A landscape with many valleys, sampled at points; each row gives a point and its height.
A ball rolls from a point to the lowest of its 2 nearest points, and stops where none of them is lower. Distance is the straight distance between rows; heights are no part of it.
z_423 h=4.40: 122 102 113 92 99 105 94 98 105 105 105 106 107 68 119 85 103 117 124
 112 87 97 61 110 88 106 98 80 108 103 96 125 108 89 97 97 104 131 89
 104 93 87 118 92 107 111 93 103 84
z_137 h=2.89: 125 85 123 137 113 106 83 74 105 77 92 115 88 123 92 82 63 92 98 80 95
 106 63 116 114 98 146 116 95 81 134 78 98 105 109 64 77 124 68 88 121
 110 87 112 115 88 95 108 95
z_918 h=4.21: 81 123 102 80 89 106 87 130 77 148 89 120 104 83 123 130 126 122 98 107
 121 104 115 115 90 86 75 123 95 106 104 98 87 101 86 128 115 73 127 96
 93 83 92 104 99 112 101 85 102
z_148 h=4.72: 83 105 98 82 89 98 114 110 80 120 120 82 114 79 102 135 115 95 95 112
 126 119 103 81 70 84 59 103 97 113 89 99 103 88 106 143 113 105 111 109
 115 76 108 94 89 94 110 69 89
z_909 h=2.05: 126 112 123 125 96 102 89 88 118 103 101 142 105 86 126 84 73 129 112 99
 97 85 55 132 120 88 122 119 91 85 127 110 95 105 111 54 113 126 80 75
 102 97 87 91 127 124 97 103 101
z_22 h=4.68: 97 103 105 112 83 102 100 83 118 81 98 116 87 115 96 98 89 96 107 94 77
 88 113 92 134 84 134 107 93 87 109 87 85 122 103 90 84 86 100 98 108
 145 81 110 95 96 110 98 125
z_485 h=6.22: 75 116 92 101 87 89 102 95 110 94 97 105 101 111 104 114 104 100 92 107
 99 100 132 98 123 81 106 123 87 96 113 76 98 103 100 110 95 78 119 93
 107 131 74 105 84 87 107 106 128
z_917 h=2.60: 91 114 81 122 118 85 128 81 91 74 110 82 108 74 115 86 93 100 107 102
 100 109 77 126 92 115 93 78 92 95 103 91 132 72 103 107 115 115 95 78
 86 95 106 73 104 91 75 142 114
z_668 h=5.95: 78 91 97 111 109 86 105 99 93 85 85 81 98 132 91 108 84 93 83 77 133 121
 130 115 94 123 95 122 99 98 103 77 117 93 102 84 102 73 87 86 119 109
 74 99 87 58 104 106 103
z_936 h=5.65: 77 113 85 76 84 95 97 110 88 115 108 87 111 102 85 133 110 87 88 108 133
 120 123 77 96 86 66 111 97 99 84 88 111 96 101 146 94 85 122 121 114 98
 80 96 81 93 116 71 116
z_138 h=3.97: 118 111 107 95 97 102 101 103 107 108 99 116 100 68 124 83 109 119 115
 115 86 90 79 114 105 107 100 85 100 97 98 123 101 100 103 97 114 107
 108 104 82 97 107 90 105 120 90 108 113
z_484 h=4.31: 123 90 90 94 75 105 103 106 129 105 112 92 107 78 98 106 101 106 126 101
 66 86 69 69 132 86 95 67 107 115 83 124 103 87 106 100 97 135 103 113
 108 90 111 105 105 138 120 101 94
z_77 h=5.44: 91 107 124 125 87 107 95 85 112 107 103 106 96 124 86 125 85 73 92 86
 118 110 107 97 119 84 117 131 88 103 114 70 103 94 112 91 84 105 94 88
 139 132 80 111 97 81 113 85 87
z_790 h=3.76: 119 111 100 126 81 95 107 96 135 102 122 117 115 75 105 111 77 123 127
 92 60 89 66 101 154 80 107 87 89 98 107 108 108 86 121 79 104 135 100
 92 111 108 94 94 102 140 112 106 109
z_665 h=2.11: 95 96 118 117 126 103 89 96 87 112 87 97 97 115 99 90 80 94 86 84 132
 111 92 130 78 101 109 121 100 102 111 85 113 99 94 77 97 107 62 75 118
 91 105 99 111 76 95 113 66
z_107 h=4.29: 79 108 112 90 95 108 79 117 88 133 93 114 100 122 94 122 112 100 88 98
 125 109 118 99 94 85 92 129 100 99 100 86 84 110 92 114 93 82 102 106
 105 92 96 119 99 97 106 78 85
z_319 h=2.45: 85 98 103 88 121 98 113 109 77 115 112 80 114 91 92 111 109 101 99 94
 126 120 95 98 55 100 67 93 101 117 85 101 113 85 86 129 113 108 88 98
 104 70 119 83 102 89 101 92 72
z_566 h=4.78: 76 86 101 77 121 111 73 121 77 120 83 110 89 144 86 95 109 103 81 86 122
 110 124 105 70 116 94 118 113 97 91 94 80 107 92 101 97 70 86 107 97 78
 107 109 110 90 88 96 89
z_901 h=1.16: 97 111 84 73 84 96 98 117 98 104 90 122 85 110 97 105 128 108 97 119 88
 77 133 89 110 102 92 99 109 92 102 114 75 121 84 115 98 66 137 128 67
 112 92 113 99 113 99 95 126
z_92 h=1.89: 97 81 102 99 122 104 81 96 92 91 79 99 83 147 82 90 92 98 75 76 122 104
 123 111 89 122 116 119 114 98 108 81 91 118 93 67 85 76 73 105 111 106
 95 116 100 72 98 101 94
z_258 h=2.01: 99 88 76 87 112 88 106 97 101 69 96 70 105 115 53 92 98 74 94 103 103
 103 115 70 84 118 89 74 105 94 75 110 108 91 89 120 93 86 115 119 92
 102 115 103 89 91 103 103 111
z_738 h=3.09: 81 99 100 100 131 108 84 110 75 121 77 110 99 113 116 97 109 116 85 93
 126 98 116 139 87 106 100 127 99 99 111 96 97 104 90 94 110 81 87 75 96
 74 103 96 109 89 83 118 87
z_174 h=4.58: 119 81 132 97 125 110 78 102 76 108 95 105 100 114 97 77 98 114 105 93
 109 105 70 102 63 103 103 98 122 109 104 112 92 110 89 91 90 131 71 112
 95 72 134 100 122 101 87 91 57
z_750 h=5.19: 72 93 80 69 114 93 98 119 74 109 95 84 101 117 79 110 111 102 90 94 122
 120 126 91 70 112 72 101 104 96 79 100 102 95 89 126 108 69 102 113 94
 78 104 93 92 88 104 86 106
z_534 h=4.36: 103 111 113 105 86 99 94 96 118 95 102 112 94 106 96 98 93 88 109 92 80
 92 98 89 131 88 121 102 90 94 106 99 97 110 108 94 93 98 104 99 112 127
 90 108 95 104 110 94 113
z_976 h=5.61: 92 98 121 120 100 109 93 95 102 114 99 95 97 127 82 119 82 75 81 82 137
 114 104 108 96 88 106 128 97 106 107 68 103 86 104 91 88 103 79 88 135
 115 85 114 98 77 110 91 75
z_340 h=2.67: 99 72 100 89 139 100 95 107 78 92 92 75 101 134 65 84 89 86 93 82 118
 112 103 88 52 125 94 83 119 105 78 108 99 108 92 101 91 90 74 118 96 84
 126 103 108 84 96 93 80
z_848 h=4.52: 76 100 98 80 108 102 78 115 88 120 85 108 92 132 90 108 107 103 82 93
 121 101 131 100 95 100 95 123 104 92 102 89 85 112 83 102 93 69 96 107
 97 93 94 118 96 92 101 90 94
z_659 h=1.73: 105 107 96 63 78 98 82 127 100 115 95 121 89 113 95 114 124 105 103 112
 90 83 130 74 107 94 95 92 107 103 92 117 69 128 89 114 95 73 127 131 78
 108 95 122 101 117 101 78 121
z_756 h=2.95: 133 90 106 76 76 118 83 116 124 126 103 108 97 101 101 95 100 106 109
 107 78 81 74 79 109 77 92 83 112 124 81 121 74 116 100 86 94 123 96 117
 108 94 108 116 120 138 120 84 80
z_428 h=4.79: 114 117 80 98 104 99 112 106 102 97 101 114 91 78 117 82 118 116 105 126
 78 74 109 121 107 111 105 92 110 89 107 117 86 115 91 104 106 68 132
 116 62 106 102 94 102 127 86 107 128
z_209 h=5.99: 83 123 104 100 79 97 95 104 100 115 104 105 102 113 102 127 107 86 90
 103 116 107 122 93 113 85 95 128 85 105 106 80 104 95 101 117 94 85 118
 100 114 119 76 102 82 90 114 85 111
z_470 h=5.26: 83 107 113 128 76 109 100 75 119 93 108 106 95 126 85 129 84 77 97 84
 104 104 114 90 132 82 123 132 87 98 119 67 104 100 114 89 83 95 93 82
 139 148 74 111 86 79 113 86 106
z_424 h=5.10: 112 102 83 77 64 92 95 118 133 97 103 97 96 111 89 123 109 81 116 100 69
 84 113 47 137 85 98 84 99 110 79 113 90 106 96 110 98 94 128 123 94 120
 92 115 93 115 123 84 127
z_889 h=1.83: 86 88 88 107 119 98 108 89 93 75 82 95 79 124 102 92 101 107 74 87 118
 103 138 129 96 127 109 123 107 89 111 84 98 112 101 77 106 63 86 84 86
 101 85 95 97 75 85 115 103
z_363 h=3.21: 92 86 114 112 113 101 105 98 93 102 100 76 107 118 71 96 73 75 88 80 125
 120 97 103 81 104 96 100 103 108 90 88 122 86 100 90 88 106 73 92 124
 102 104 98 100 72 109 98 81
z_244 h=3.71: 106 78 109 111 112 102 112 91 98 86 115 67 112 106 56 95 78 70 103 90
 100 125 79 72 85 117 95 74 97 109 80 108 140 82 103 108 92 136 87 103
 119 103 120 101 110 83 106 103 84
z_499 h=4.16: 121 102 96 114 72 93 105 95 136 99 123 99 109 79 96 115 87 114 128 95 57
 90 61 82 152 86 97 76 95 109 94 111 107 83 115 87 101 140 108 106 109
 102 105 102 97 145 121 110 100
z_817 h=3.58: 104 75 91 93 85 101 109 94 112 91 122 64 117 90 60 111 95 67 111 102 83
 110 91 41 99 105 89 67 86 121 67 122 120 90 111 130 104 137 102 122 118
 88 118 109 99 108 113 80 94
z_162 h=4.99: 74 84 99 75 125 107 88 114 71 114 90 88 102 129 83 106 100 99 96 87 125
 124 116 96 58 117 78 107 109 101 80 100 97 100 90 113 109 73 83 106 102
 76 113 99 107 85 96 85 90
z_460 h=2.04: 111 102 102 140 117 104 94 92 92 82 83 126 95 90 134 72 86 129 97 102
 109 88 73 152 100 106 124 113 102 82 133 98 95 106 96 69 95 98 82 78 72
 93 95 88 125 109 81 124 107
z_255 h=1.81: 88 96 106 113 127 102 99 100 77 114 86 87 98 111 103 97 81 98 96 84 139
 119 101 134 72 113 92 113 96 113 103 87 121 85 98 89 116 103 64 67 115
 84 99 86 110 69 96 114 75
z_784 h=3.79: 87 106 77 86 127 94 114 101 78 98 99 88 104 93 100 86 116 108 95 105 115
 100 112 115 67 127 85 86 105 98 92 107 110 88 87 116 117 83 93 93 76 81
 121 79 98 91 81 121 103
z_999 h=3.41: 106 104 104 82 83 98 102 108 108 110 107 101 106 80 104 104 109 88 106
 115 84 101 93 81 107 94 88 82 91 110 89 114 110 93 105 115 104 114 109
 104 102 97 99 103 90 109 106 89 98
z_284 h=2.40: 103 93 95 123 121 106 90 94 86 87 78 109 86 111 124 75 97 115 83 95 110
 91 103 148 98 115 123 117 110 88 132 99 83 111 90 72 96 88 85 84 76 90
 97 97 114 97 78 124 94
z_849 h=4.44: 109 108 79 105 120 102 105 105 89 86 99 104 88 88 110 67 110 114 103 119
 82 77 98 126 89 123 112 91 111 90 107 114 87 107 85 97 96 80 120 114 59
 92 114 91 105 123 84 113 114
z_265 h=3.04: 102 116 116 133 95 98 103 86 108 103 111 119 111 81 122 101 76 105 114
 98 86 100 71 123 133 84 116 105 75 88 119 95 116 91 123 73 109 126 90
 68 112 113 86 87 105 105 95 101 100
z_288 h=1.66: 115 107 116 136 109 104 96 84 106 96 91 132 100 83 132 80 81 127 109 103
 99 91 66 139 113 90 127 111 88 82 135 96 100 106 106 70 101 109 83 69
 96 104 86 90 123 107 90 111 106
z_801 h=3.39: 104 112 106 136 87 97 111 90 123 95 123 116 116 83 112 116 71 112 123 87
 70 93 69 111 157 82 121 93 77 87 120 95 109 84 124 74 98 135 87 79 123
 123 84 89 104 117 111 102 102
z_461 h=0.43: 91 114 76 85 86 85 107 101 105 87 93 101 95 101 91 101 115 93 98 120 84
 82 128 83 114 106 93 91 103 86 97 106 94 107 94 121 101 70 136 122 70
 118 93 104 84 107 103 105 131
z_691 h=2.75: 94 105 96 113 129 108 93 97 76 104 78 105 91 96 130 80 103 121 92 98 118
 93 103 149 84 120 110 113 106 96 117 106 99 100 91 84 113 89 78 70 80
 76 108 82 113 92 73 134 94
z_937 h=3.78: 108 97 128 91 90 111 82 118 97 136 100 119 101 98 106 105 108 98 101 106
 102 101 91 98 88 87 92 106 102 117 100 105 86 111 98 95 100 109 96 102
 111 91 104 113 109 112 108 71 69
z_951 h=4.34: 112 107 103 92 62 104 100 114 129 118 119 101 104 96 103 126 100 86 110
 97 71 91 98 67 138 75 95 90 98 118 87 104 94 99 109 98 96 119 107 105
 118 113 93 113 94 118 131 82 96
z_616 h=5.50: 126 92 85 73 74 99 90 119 133 93 99 100 94 106 82 107 110 85 114 100 72
 76 102 48 140 86 103 73 108 112 76 120 70 121 95 93 89 96 118 130 85
 109 99 121 98 128 116 87 118
z_113 h=6.19: 108 84 103 84 74 108 91 111 113 108 110 90 100 109 81 119 103 69 104 104
 79 98 96 46 111 86 90 84 99 120 70 114 87 111 108 112 94 119 104 122
 116 96 106 124 100 113 124 66 87
z_990 h=3.11: 123 115 115 119 71 107 99 96 124 125 123 116 110 81 121 107 83 116 113
 97 85 97 63 114 131 80 98 103 93 101 109 109 101 91 111 65 109 139 87
 82 123 97 100 94 110 128 115 94 81
z_890 h=3.19: 105 123 86 110 97 92 126 99 108 92 104 117 107 54 141 87 113 125 112 122
 82 83 85 135 115 105 99 82 91 88 110 110 110 92 107 102 125 88 124 93
 71 98 95 77 102 128 85 115 139
z_529 h=6.52: 87 89 80 110 103 86 122 81 116 51 93 78 85 122 69 91 87 95 84 90 95 105
 145 93 105 120 116 112 120 79 101 74 93 110 106 84 89 67 109 104 91 130
 74 98 81 76 104 114 123
z_502 h=2.44: 144 82 100 80 83 111 75 114 128 107 100 104 94 108 89 89 96 105 116 101
 77 81 72 67 118 88 109 71 118 119 88 128 66 114 102 84 89 127 99 126 96
 91 110 118 116 142 115 86 98
z_931 h=2.96: 97 100 89 111 101 99 104 89 107 70 90 104 75 114 93 83 102 103 91 103 87
 83 124 108 113 107 128 113 110 82 118 92 77 125 95 94 85 69 113 110 80
 130 87 112 99 98 98 111 118
z_358 h=5.77: 84 101 104 118 108 103 98 97 96 108 90 84 99 131 94 121 78 89 81 79 151
 118 127 115 94 99 93 138 97 103 106 70 103 88 100 90 100 85 82 84 131
 109 76 104 94 65 108 95 87
z_650 h=2.90: 93 115 95 115 116 92 125 81 91 80 116 81 113 70 108 88 83 103 115 102
 102 123 64 121 89 115 84 74 92 103 103 95 146 61 101 113 114 130 89 79
 93 86 117 68 105 89 82 134 104
z_213 h=3.91: 106 78 94 100 80 107 109 91 120 94 122 72 109 92 69 118 96 71 119 97 73
 98 87 46 122 99 97 69 85 120 71 120 118 87 113 109 96 142 105 113 123
 91 117 107 94 110 118 88 86
z_276 h=6.31: 85 85 78 91 108 89 108 91 102 76 85 80 91 130 68 98 94 88 78 91 111 101
 135 91 95 123 97 103 114 87 99 86 102 99 96 94 92 69 102 110 95 115 87
 101 82 75 103 111 117
z_132 h=1.96: 143 86 98 79 96 106 77 113 119 95 96 104 92 106 92 89 107 94 115 103 79
 78 84 72 110 106 105 71 115 112 88 131 67 120 100 92 92 109 108 131 82
 94 115 113 112 132 102 88 106
z_958 h=1.50: 80 111 68 105 105 83 127 90 100 64 102 87 100 91 104 92 109 103 88 115
 84 91 126 114 106 111 106 96 99 83 105 87 103 95 103 110 107 69 124 103
 71 113 89 86 89 95 93 118 131
z_406 h=3.56: 117 119 87 99 93 95 114 104 124 102 109 117 105 55 134 86 112 124 118
 120 73 81 79 124 109 109 99 78 102 91 101 123 102 102 106 97 122 102
 119 110 74 95 101 82 97 134 86 111 134
z_89 h=2.92: 90 77 111 97 125 101 99 112 81 101 98 76 105 134 62 93 85 82 89 78 125
 121 99 87 62 115 95 95 112 109 77 96 111 99 94 99 88 95 67 110 117 91
 114 106 107 78 110 84 75
z_675 h=1.88: 84 112 78 116 102 88 128 81 102 73 107 98 105 84 117 94 105 105 99 111
 81 96 110 112 120 100 110 92 85 82 105 91 111 89 113 111 105 86 126 91
 89 115 90 87 94 100 89 122 135
z_462 h=5.42: 80 99 85 70 95 84 98 112 87 103 102 87 110 101 74 113 112 89 90 106 111
 108 124 73 81 98 66 93 102 96 79 99 108 98 91 136 97 89 117 125 98 87
 103 106 81 98 115 84 112
z_642 h=3.53: 127 102 123 120 70 108 92 96 117 126 126 107 108 88 121 100 86 110 119
 100 88 104 61 108 112 84 98 100 101 103 101 120 103 90 106 71 105 149
 81 89 130 97 108 98 119 121 113 84 58
z_628 h=3.98: 125 97 134 109 88 108 79 96 103 121 109 111 106 93 115 88 94 103 113 109
 100 105 65 110 84 92 106 100 101 102 106 115 98 100 103 78 96 139 78 96
 119 92 113 101 118 108 103 84 57
z_671 h=2.16: 85 101 111 99 123 103 110 108 75 114 102 82 106 104 97 104 94 100 95 91
 135 124 99 114 67 100 81 103 93 119 89 94 115 80 92 115 114 104 80 81
 117 84 109 86 101 79 102 96 73
z_106 h=4.04: 113 83 114 96 116 101 101 91 97 89 108 80 106 97 73 85 93 81 102 102 94
 112 80 74 75 103 97 78 102 114 81 113 114 93 94 112 91 131 88 109 105
 90 127 104 108 95 98 95 78
z_705 h=2.78: 91 123 93 104 105 90 119 105 93 110 100 110 112 53 137 95 120 118 106
 122 99 89 90 131 105 98 87 94 88 95 111 108 122 88 103 109 124 94 123
 79 84 90 100 76 96 105 84 120 127
z_932 h=2.43: 108 95 126 131 117 106 82 90 92 107 86 111 99 116 101 81 79 97 89 87 115
 107 72 126 96 91 124 125 97 95 124 83 105 103 96 64 84 120 61 76 119 98
 96 105 118 87 94 110 66
z_814 h=3.42: 118 90 123 83 84 113 81 115 105 128 101 109 98 98 108 100 104 105 109
 105 90 93 82 87 96 87 96 86 109 118 89 117 74 114 109 92 96 126 86 112
 115 89 113 110 113 125 115 70 68
z_438 h=2.56: 107 89 101 107 107 109 90 94 97 80 82 108 78 137 93 86 101 102 80 90 96
 81 121 115 105 107 132 120 119 91 125 90 70 131 91 81 74 69 99 112 86
 118 92 119 104 94 93 109 109
z_421 h=3.96: 111 109 115 101 78 104 91 108 122 118 111 112 99 104 104 114 99 81 107
 99 82 94 96 81 130 84 105 98 97 108 97 108 95 105 104 92 93 115 97 103
 118 116 91 113 100 107 120 82 91
z_959 h=4.06: 91 98 124 88 98 110 75 118 81 139 95 120 100 106 97 117 109 105 95 100
 118 112 102 95 76 87 88 121 105 109 92 98 75 114 93 111 95 99 96 110
 105 84 109 122 106 105 105 73 69
z_500 h=4.32: 98 119 97 95 80 102 120 105 90 122 125 93 120 53 136 125 120 104 116 116
 111 112 79 104 96 93 71 96 89 122 102 103 127 72 113 125 127 123 116 85
 125 90 106 74 94 102 99 92 86
z_766 h=2.37: 113 79 93 134 126 98 115 76 101 53 92 92 79 121 92 78 74 100 80 76 102
 100 112 127 100 122 140 109 113 81 121 73 93 110 107 62 87 87 75 95 94
 109 83 101 100 80 85 126 102
z_835 h=2.79: 94 94 101 78 114 92 115 105 84 101 112 74 117 80 86 109 107 94 102 102
 106 118 93 67 60 104 69 83 100 117 79 110 120 88 94 137 109 117 103 115
 100 73 122 92 92 92 100 90 91
z_631 h=2.24: 108 86 102 102 117 104 82 94 96 87 80 101 83 141 81 80 92 90 83 86 105
 90 110 108 97 113 122 112 114 92 117 92 84 118 90 86 74 86 92 112 101
 112 101 116 99 90 98 108 101
z_457 h=4.09: 97 106 70 90 131 97 110 98 83 85 98 86 90 89 101 75 108 101 95 111 97 88
 106 117 76 130 98 86 116 92 100 110 97 98 80 109 103 80 109 111 66 85
 122 87 96 106 82 125 107
z_156 h=1.07: 91 102 66 99 110 91 121 94 101 66 99 81 91 98 90 88 105 94 93 118 80 83
 125 96 96 117 98 92 107 84 95 97 93 99 96 117 100 67 131 120 66 108 96
 92 82 102 98 116 127
z_296 h=5.90: 121 77 96 87 73 107 84 112 124 93 107 92 100 110 77 105 104 73 111 96 71
 89 90 38 130 86 104 72 104 120 74 120 85 112 104 99 87 119 107 128 104
 97 110 121 103 121 122 81 96
z_791 h=3.12: 93 122 93 86 100 89 111 111 88 113 101 105 113 58 129 104 127 113 106
 122 103 95 95 110 96 100 78 90 88 104 99 108 116 93 96 124 119 96 129
 91 88 91 107 85 89 103 91 110 114
z_639 h=6.12: 85 81 89 106 106 81 111 94 98 69 86 74 91 136 77 101 86 88 88 81 118 121
 139 98 94 136 100 112 110 90 93 80 114 99 101 78 94 67 89 103 112 118
 77 100 81 52 100 108 112
z_205 h=3.95: 104 110 101 95 92 100 118 94 97 108 122 88 119 63 116 109 111 98 114 112
 89 112 74 94 96 101 81 83 87 112 91 111 132 79 108 118 114 136 106 91
 114 89 114 79 99 95 95 100 88
z_763 h=6.40: 75 108 96 116 97 94 110 90 101 81 93 108 98 107 114 105 105 107 86 96
 107 100 125 115 115 83 113 131 87 97 121 77 104 106 104 98 101 75 106
 77 102 122 78 100 85 81 100 114 122
z_103 h=6.56: 82 99 91 123 104 98 127 86 101 68 89 110 93 106 121 98 101 120 77 92 110
 101 138 128 111 95 124 134 93 85 120 73 105 110 112 88 105 73 102 64 90
 121 71 95 90 77 95 124 124
z_4 h=3.63: 99 112 108 112 92 101 113 84 92 103 122 91 114 68 110 101 96 96 116 106
 98 114 70 109 104 100 91 89 81 105 100 98 137 73 110 103 114 138 97 78
 116 94 109 74 106 91 94 103 86
z_489 h=4.30: 122 84 139 103 103 114 82 93 85 114 102 105 104 102 111 85 96 110 116
 102 102 108 64 101 63 90 101 101 109 107 102 115 89 102 92 88 96 147 72
 107 110 77 125 101 123 109 100 82 48
z_733 h=1.55: 134 87 101 76 101 110 84 112 103 100 94 100 100 93 102 87 112 103 115
 112 87 86 84 77 87 112 102 69 118 112 81 135 74 115 97 107 96 110 105
 129 82 86 121 113 107 122 99 92 100
z_692 h=4.74: 101 106 95 86 67 98 99 107 126 101 114 97 104 105 90 131 101 74 111 98
 67 92 113 51 145 83 98 92 93 111 86 107 103 104 103 111 94 105 119 110
 112 118 89 113 84 111 125 77 117
z_551 h=1.53: 87 84 95 97 121 102 92 92 87 91 75 96 81 143 91 95 99 99 73 83 127 112
 144 119 82 135 105 126 114 88 105 88 94 116 99 76 108 61 84 95 98 97 84
 103 96 71 85 108 98
z_425 h=2.98: 105 90 86 127 101 102 118 81 114 51 100 103 83 103 102 83 93 108 96 99
 77 90 118 111 121 105 143 105 100 75 116 77 85 111 105 88 84 83 107 94
 84 129 78 108 95 96 94 116 126
z_954 h=2.17: 89 103 101 132 115 96 109 84 95 92 85 108 95 97 125 95 82 109 83 88 116
 106 103 138 108 91 112 128 84 95 121 76 117 97 106 81 104 104 82 56 104
 103 84 92 96 79 91 126 97
z_159 h=2.65: 123 81 110 138 117 101 94 76 101 68 87 99 85 127 90 77 72 95 86 73 100
 104 93 112 108 103 141 117 104 80 128 73 91 112 109 62 79 106 68 87 116
 121 84 109 103 81 91 121 101
z_610 h=2.23: 97 121 124 124 91 108 102 99 92 125 100 112 109 78 126 110 95 101 105
 106 116 102 89 126 108 82 96 124 82 107 116 95 111 88 101 96 114 116
 104 69 119 100 96 89 98 96 99 98 83
z_696 h=4.59: 120 84 118 91 129 111 78 103 85 97 91 102 98 117 86 78 102 96 97 97 105
 96 89 96 68 111 109 87 120 99 98 117 80 110 95 99 81 113 86 121 87 84
 131 106 110 102 91 100 85
z_229 h=3.46: 106 87 117 118 115 98 106 89 96 89 105 72 109 109 63 90 67 75 94 81 106
 120 84 92 91 110 103 83 98 105 94 91 132 80 101 93 87 130 82 95 120 111
 115 103 107 80 100 105 81
z_411 h=2.68: 96 101 95 127 105 95 110 77 112 65 99 103 93 101 105 93 88 104 97 96 87
 100 101 108 121 98 131 97 83 83 119 79 105 101 116 90 90 99 99 84 101
 125 83 99 95 97 92 119 122
z_354 h=2.29: 92 114 90 116 112 84 122 86 95 85 108 93 107 73 118 87 94 104 100 111 91
 105 87 117 109 105 102 87 82 88 107 95 123 80 109 105 110 109 108 84 88
 104 101 80 96 97 83 129 123
z_278 h=3.85: 119 99 90 80 77 100 107 107 121 105 108 92 112 73 107 103 111 100 122
 111 68 93 80 73 116 98 88 68 97 109 82 128 106 89 106 109 106 114 112
 112 98 93 108 102 94 127 109 98 109
z_166 h=3.51: 88 109 88 75 117 87 114 109 78 107 105 94 107 81 110 100 127 110 96 111
 114 102 104 107 73 106 72 88 100 102 96 104 113 84 87 127 116 88 113 97
 82 77 118 83 91 95 88 118 108
z_844 h=1.86: 85 114 109 121 113 100 100 99 85 114 88 107 105 89 125 97 91 100 89 95
 115 102 100 135 101 82 103 127 81 103 119 83 115 92 96 91 111 104 98 62
 107 101 87 90 101 92 90 114 91
z_153 h=6.75: 80 97 82 101 87 90 113 78 121 59 96 93 85 122 73 108 98 91 94 100 87 99
 146 79 123 98 114 112 113 83 99 74 92 111 105 106 84 77 120 102 100 141
 76 106 80 81 106 113 142
z_630 h=4.33: 113 83 117 82 115 105 88 106 90 102 100 97 103 102 84 87 104 96 98 102
 97 102 87 81 71 101 97 88 107 110 83 114 96 106 87 111 91 118 89 116 95
 84 128 107 105 104 96 90 80
z_5 h=2.38: 102 77 87 92 130 94 103 103 90 75 95 66 101 130 53 83 91 77 93 86 109
 101 114 73 66 124 96 76 118 98 76 106 106 95 90 108 91 84 91 118 90 93
 119 105 101 82 102 101 92
z_906 h=5.01: 83 108 109 117 72 107 97 83 123 89 106 111 92 117 91 125 86 84 108 88 84
 92 118 85 141 78 131 123 92 94 109 72 92 119 114 91 78 94 97 84 126 155
 73 112 84 89 116 95 125
z_615 h=3.93: 82 106 100 76 103 105 83 130 79 136 89 124 102 97 115 109 129 123 94 103
 111 96 118 113 84 95 84 112 105 100 101 108 81 108 80 117 108 74 119 98
 82 79 102 106 110 105 92 99 101
z_857 h=5.51: 95 125 92 85 79 90 100 114 108 121 98 125 102 89 125 113 127 126 101 119
 92 82 123 112 121 85 92 109 93 99 112 108 92 120 94 109 118 68 134 100
 78 112 82 97 99 108 101 99 137
z_130 h=2.55: 99 103 98 60 91 101 89 128 93 129 94 114 100 80 113 110 132 120 107 119
 92 90 107 86 79 100 80 82 107 105 88 119 82 114 93 123 107 84 121 122
 79 86 112 110 97 123 94 85 108
z_836 h=2.42: 95 96 101 138 115 93 110 82 106 76 93 110 91 98 117 86 78 108 87 92 102
 104 100 129 115 88 127 113 89 84 125 73 109 101 109 81 93 103 86 74 97
 117 83 97 103 84 86 124 109
z_170 h=1.58: 100 99 64 89 108 90 112 94 104 68 102 74 101 95 70 91 105 73 101 115 85
 93 115 75 94 120 92 76 106 89 86 105 100 91 92 123 95 83 132 126 76 102
 108 97 83 101 95 110 126
z_245 h=5.18: 104 124 92 88 88 95 109 111 104 126 96 125 100 76 125 99 135 128 102 126
 93 78 119 122 106 100 90 102 99 94 109 119 85 118 93 110 118 63 133 110
 64 100 99 98 103 127 84 106 131
z_644 h=4.64: 89 109 98 93 83 102 116 106 85 124 123 89 112 64 121 127 125 98 107 115
 121 116 88 85 78 87 63 100 91 118 89 102 112 81 112 144 116 117 115 97
 127 77 106 89 95 98 110 74 77
z_710 h=3.18: 102 79 97 80 93 99 117 97 105 97 118 74 112 79 81 110 110 81 106 108 88
 112 89 51 71 98 75 72 93 119 70 118 119 87 105 133 107 128 104 121 111
 82 121 103 92 103 106 84 91
z_541 h=2.69: 110 97 125 127 106 108 85 81 100 99 99 115 99 107 95 85 74 90 97 94 97
 104 69 119 108 94 128 116 91 92 125 92 107 99 106 68 86 126 74 87 122
 113 94 102 112 94 98 103 77
z_402 h=3.01: 96 102 103 70 82 101 93 117 93 120 101 107 106 82 110 111 119 99 110 117
 97 100 102 82 90 92 77 89 94 113 83 110 91 101 99 124 107 100 112 118
 96 89 102 110 93 108 112 85 98
z_507 h=4.48: 78 113 96 81 92 104 96 122 79 138 108 101 109 82 114 137 125 109 94 110
 130 117 107 98 85 80 67 119 97 106 90 94 84 95 98 138 108 87 116 106
 107 74 102 101 93 104 105 72 87
z_69 h=3.64: 77 100 87 76 117 105 93 121 75 115 87 112 95 111 107 100 126 107 88 100
 114 94 121 114 82 111 87 108 112 93 97 105 88 99 85 114 107 68 108 105
 77 78 112 98 104 98 84 109 106
z_810 h=2.62: 108 117 120 122 82 104 101 96 111 121 114 113 110 84 120 115 91 93 108
 97 94 101 82 112 122 79 102 112 88 104 113 105 113 89 117 85 108 120
 101 80 123 109 94 92 101 108 109 88 85
z_880 h=2.25: 99 96 106 71 90 97 75 118 99 112 87 117 91 130 80 110 114 93 100 104 97
 93 122 71 103 93 97 103 109 99 92 105 72 129 87 109 84 82 116 130 87
 106 93 130 100 109 104 79 104
z_122 h=3.33: 75 105 94 90 119 105 90 116 76 123 89 103 99 110 108 108 112 109 88 95
 131 107 120 121 81 104 87 120 94 100 97 93 102 92 86 112 115 79 96 82
 99 77 99 89 105 88 89 108 92
z_517 h=2.12: 97 89 87 122 124 96 119 79 102 58 89 97 83 118 104 80 93 103 77 82 106
 100 130 131 103 122 130 120 109 80 119 79 92 111 104 70 99 75 83 83 83
 112 82 97 89 79 88 122 106
z_394 h=5.81: 75 122 92 92 80 96 94 107 92 120 107 98 103 108 100 137 107 88 90 109
 140 113 125 92 113 82 77 128 93 99 95 82 101 92 106 136 95 86 118 109
 119 102 75 97 82 95 113 74 106
z_16 h=3.30: 101 114 112 120 99 94 120 75 93 93 123 91 118 65 116 96 83 106 129 108
 99 118 52 118 99 102 94 85 82 102 108 102 144 63 106 101 122 152 83 75
 105 88 115 70 106 90 84 115 85
z_19 h=4.77: 126 101 112 84 82 110 98 104 117 123 105 106 110 68 130 90 103 131 125
 112 81 92 59 98 90 93 91 82 107 110 93 129 99 92 104 90 115 138 90 107
 99 80 119 92 112 123 104 93 80
z_682 h=5.23: 129 108 99 61 87 108 95 111 119 133 99 116 103 66 134 88 122 142 121 113
 86 82 70 103 85 98 86 76 110 115 89 127 90 104 100 96 118 112 103 112
 91 80 118 91 110 138 96 97 96
z_708 h=6.99: 100 90 86 108 88 97 106 73 126 50 99 94 78 127 67 94 92 84 105 93 75 92
 123 69 130 107 134 96 106 82 100 81 82 113 101 99 82 86 117 112 102 144
 85 114 87 91 101 111 130
z_654 h=2.15: 115 92 97 67 101 102 88 119 86 115 90 109 99 87 104 96 124 117 108 115
 89 87 105 83 75 111 85 75 115 104 87 126 75 114 94 118 97 86 119 131 69
 84 128 110 99 120 93 94 103

Where does a ball stop that starts at each point below?
z_278 => z_733
z_174 => z_844
z_245 => z_705
z_499 => z_844
z_77 => z_421
z_213 => z_255
z_137 => z_551
z_153 => z_421
z_19 => z_705
z_918 => z_288
z_296 => z_421
z_209 => z_733
z_696 => z_156

Call two points neighbours if one is among the 2 nearest of the other. Go from one point of each pair to the other, from neighbour to neighbour, staying as low as possible. Name the highest point that can't be avoided.
z_705 and z_551 => z_857
z_733 and z_288 => z_484
z_255 and z_156 => z_696
z_551 and z_844 => z_425
z_288 and z_844 => z_265
z_255 and z_551 => z_137
